A landscape with many peaks, sampled at points; each row gives a point and its height.
From any point a climber takes the steepest step (rise divided by distance) to one of its 6 nearest points. It stops when none of these is higher. Distance is the straight distance between rows; heights are no part of it.
ravog: [ -3  -3  14  -5   1 -12  -8  28]  h=34.8
Notam: [  6   6   4   7 -12 -12  20 -19]  h=74.0
Soze: [ 1 -6 10 -5 -5 -8 -7 30]  h=37.1
pote: [  4   4   1   5 -19  -5  -1 -34]  h=57.6
Fum: [  5  -4 -16   5  -4   7   2   3]  h=36.2
Vud: [  4  -4 -15   4  -6   4   1 -14]  h=61.5
rovud: [  7  10  13   1 -17 -11   8 -31]  h=64.0
Zik: [ 10 -12 -21   7 -16   2   7   1]  h=36.3
kuru: [ -4   2 -10  -1  12  14   4  -1]  h=50.2
zeru: [  2  -4  -9  -7   4  12 -10   0]  h=46.6
zap: [  0   2 -11   0   0   8   0 -22]  h=77.8
Veta: [-12  -1  22   5  -1 -21  -3  29]  h=13.1
milof: [-9  1 16 -3  8 -7  3 36]  h=26.0
Pupu: [ -6  15   6   4  -4  -3  10 -33]  h=63.0
nid: [  3   2 -11  10   1   6  15  -3]  h=66.6
Tiv: [  0  -2  -2  -9  10  10 -14   5]  h=26.1
Bon: [  3 -10   4  -6  -7  -4 -13  24]  h=39.9
Rin: [  3   6  -1   6  -6  -3  10 -28]  h=57.7
Buvi: [ -3  -9  17 -13   5 -11 -24   9]  h=18.8
dugup: [  1   9  -4   5  -8  -2   0 -35]  h=53.1
Bakim: [  6  -9 -11   0  -5   6  -5  19]  h=35.8
Durer: [  6 -10   2  -6  -8  -4  -9  30]  h=37.4
tigo: [  1  -2 -14  13  -2   5  19   3]  h=64.7
Rusa: [ -4   7  -7  -4  15  13  -7 -13]  h=54.1
fofi: [  1   9  -2  11  -4  -4  20 -21]  h=67.1
fonak: [ -2  11   0   7   2   0  12 -26]  h=56.9
vozam: [ -2  -4  16 -15  14  -7 -23   6]  h=3.0
fopi: [-6  4 -3 -5 20 15 -4  1]  h=37.6
Vegir: [-12   3  18  -1  14  -6   1  31]  h=20.5
ravar: [  1   0 -11  -2   7  11  -5   0]  h=49.9
vemum: [-9 10  0 -9 23 17 -6 -3]  h=41.4
Ratep: [  8  -8 -10  -6  -5   6 -10  12]  h=40.6
Kego: [  4  19  30  -8 -17  -8   9 -25]  h=70.8
lalov: [  8 -12 -18   5 -13   5   2  10]  h=82.1
gem: [-1  3 -9  2  8 11  8  2]  h=55.7
kapat: [ -8  12  -2   6   9   9   7 -24]  h=59.3
Nafu: [ -4   2  15 -14  22   4 -14   4]  h=17.9
Beda: [  8  -9 -13  -2  -5   9 -11   0]  h=40.5
Vum: [ 0 -2 -4  1  6  8  5 25]  h=43.8
fote: [-6  4  6 -9 24  9 -6 10]  h=26.2
kif: [ -1   4  -9  -5  11  13 -11 -14]  h=40.9
Lupev: [  9   0  -3   6 -17 -10  15 -21]  h=70.0
gumi: [ -9  -9  17   7 -11 -26 -13  24]  h=31.2
vuzul: [  8  -1  -3  10  -9 -10  31  -9]  h=71.9
fodo: [ -5  -9  17  -3   0 -17 -14  22]  h=31.9
Leras: [ -1   5  -9  11   4   3  21 -11]  h=64.8
Gel: [ -2   0   7 -11  15   3 -16   8]  h=81.1
gad: [-13  -5  22   3  -1 -21  -8  25]  h=24.1
zuto: [  2  -4 -13   3  -2  11   8  15]  h=50.5
Tunos: [  2   1 -13  -1   0  10 -10 -19]  h=51.8
Temas: [  5  -1 -10  -9   1  11 -20 -10]  h=13.2
Ruser: [-7  7 -9  0 17 14  4 -4]  h=45.4
revid: [  1  -1 -13   6  -6   2  10 -18]  h=58.2
silu: [  7  -6 -15   8 -10   5  11   4]  h=51.9
menot: [  4  -7  -5  -7   1   5 -11  12]  h=42.8
kug: [  3  -9  -3  -9   2   5 -17   9]  h=41.1
fenod: [ -6  -3  11 -11  14  -1 -13  15]  h=76.2
tute: [  9  16  19   0 -10 -10  23 -20]  h=74.8
pek: [  7  -5 -14  -2  -2  12 -16 -11]  h=25.8
tusav: [  2   4  -5  11  -1  -3  24 -13]  h=69.9
sazo: [ -9 -10  20  -7   3 -20 -20  13]  h=25.5
golo: [  2  -6   3  -6   6   2 -10  19]  h=41.8
zoten: [ -2   0 -12   5   8  13  15  12]  h=60.8
sibub: [  2  -3 -11   1   3   8   3  12]  h=48.7
Por: [  5  -2 -14   2  -8   4  -3 -23]  h=61.2
Padu: [ -2  -8  16  -3  -9 -16 -11  27]  h=34.5
gamaf: [ 0 -3 -2 -4  8  7 -1 21]  h=43.2
Nud: [-11  -4  18   7  -8 -24  -6  27]  h=27.1
bovuv: [  8  -3 -10  11 -12  -5  23 -10]  h=70.5
Noge: [  2  13  19  -1 -14  -8   9 -31]  h=69.4
Bup: [  6   2  -4   6 -14  -7   7 -26]  h=66.1
lugek: [ -3  10  -1   5  -2   1   6 -31]  h=60.2
Mume: [ -4   5 -10   4   5  10   2 -17]  h=67.0
Zemug: [ -4   5 -13   4   9  11  14   0]  h=56.6
muk: [ 10 -10 -20   3 -13   6   0   1]  h=45.6
rap: [-12   2  18  -4  14 -10  -5  25]  h=14.9
sir: [-11  -7  18   5  -7 -24 -12  23]  h=29.5
velo: [  8  13  17   3 -10 -12  25 -16]  h=76.0
lera: [  1  -4   5 -14   7   2 -18   4]  h=12.6

Where does a climber stop that starts at each point below?
fopi => zap
rap => Gel
vemum => zap
tusav => velo
Lupev => velo
Vegir => Gel
rovud => velo
Buvi => Gel

Call two points neighbours if one is among the 6 nearest of the other. Go from one point of each pair to the other, from neighbour to neighbour, staying as high as possible. Name the lowest point that can't be avoided.
zap and velo => Por
lalov and velo => silu
Gel and zap => golo
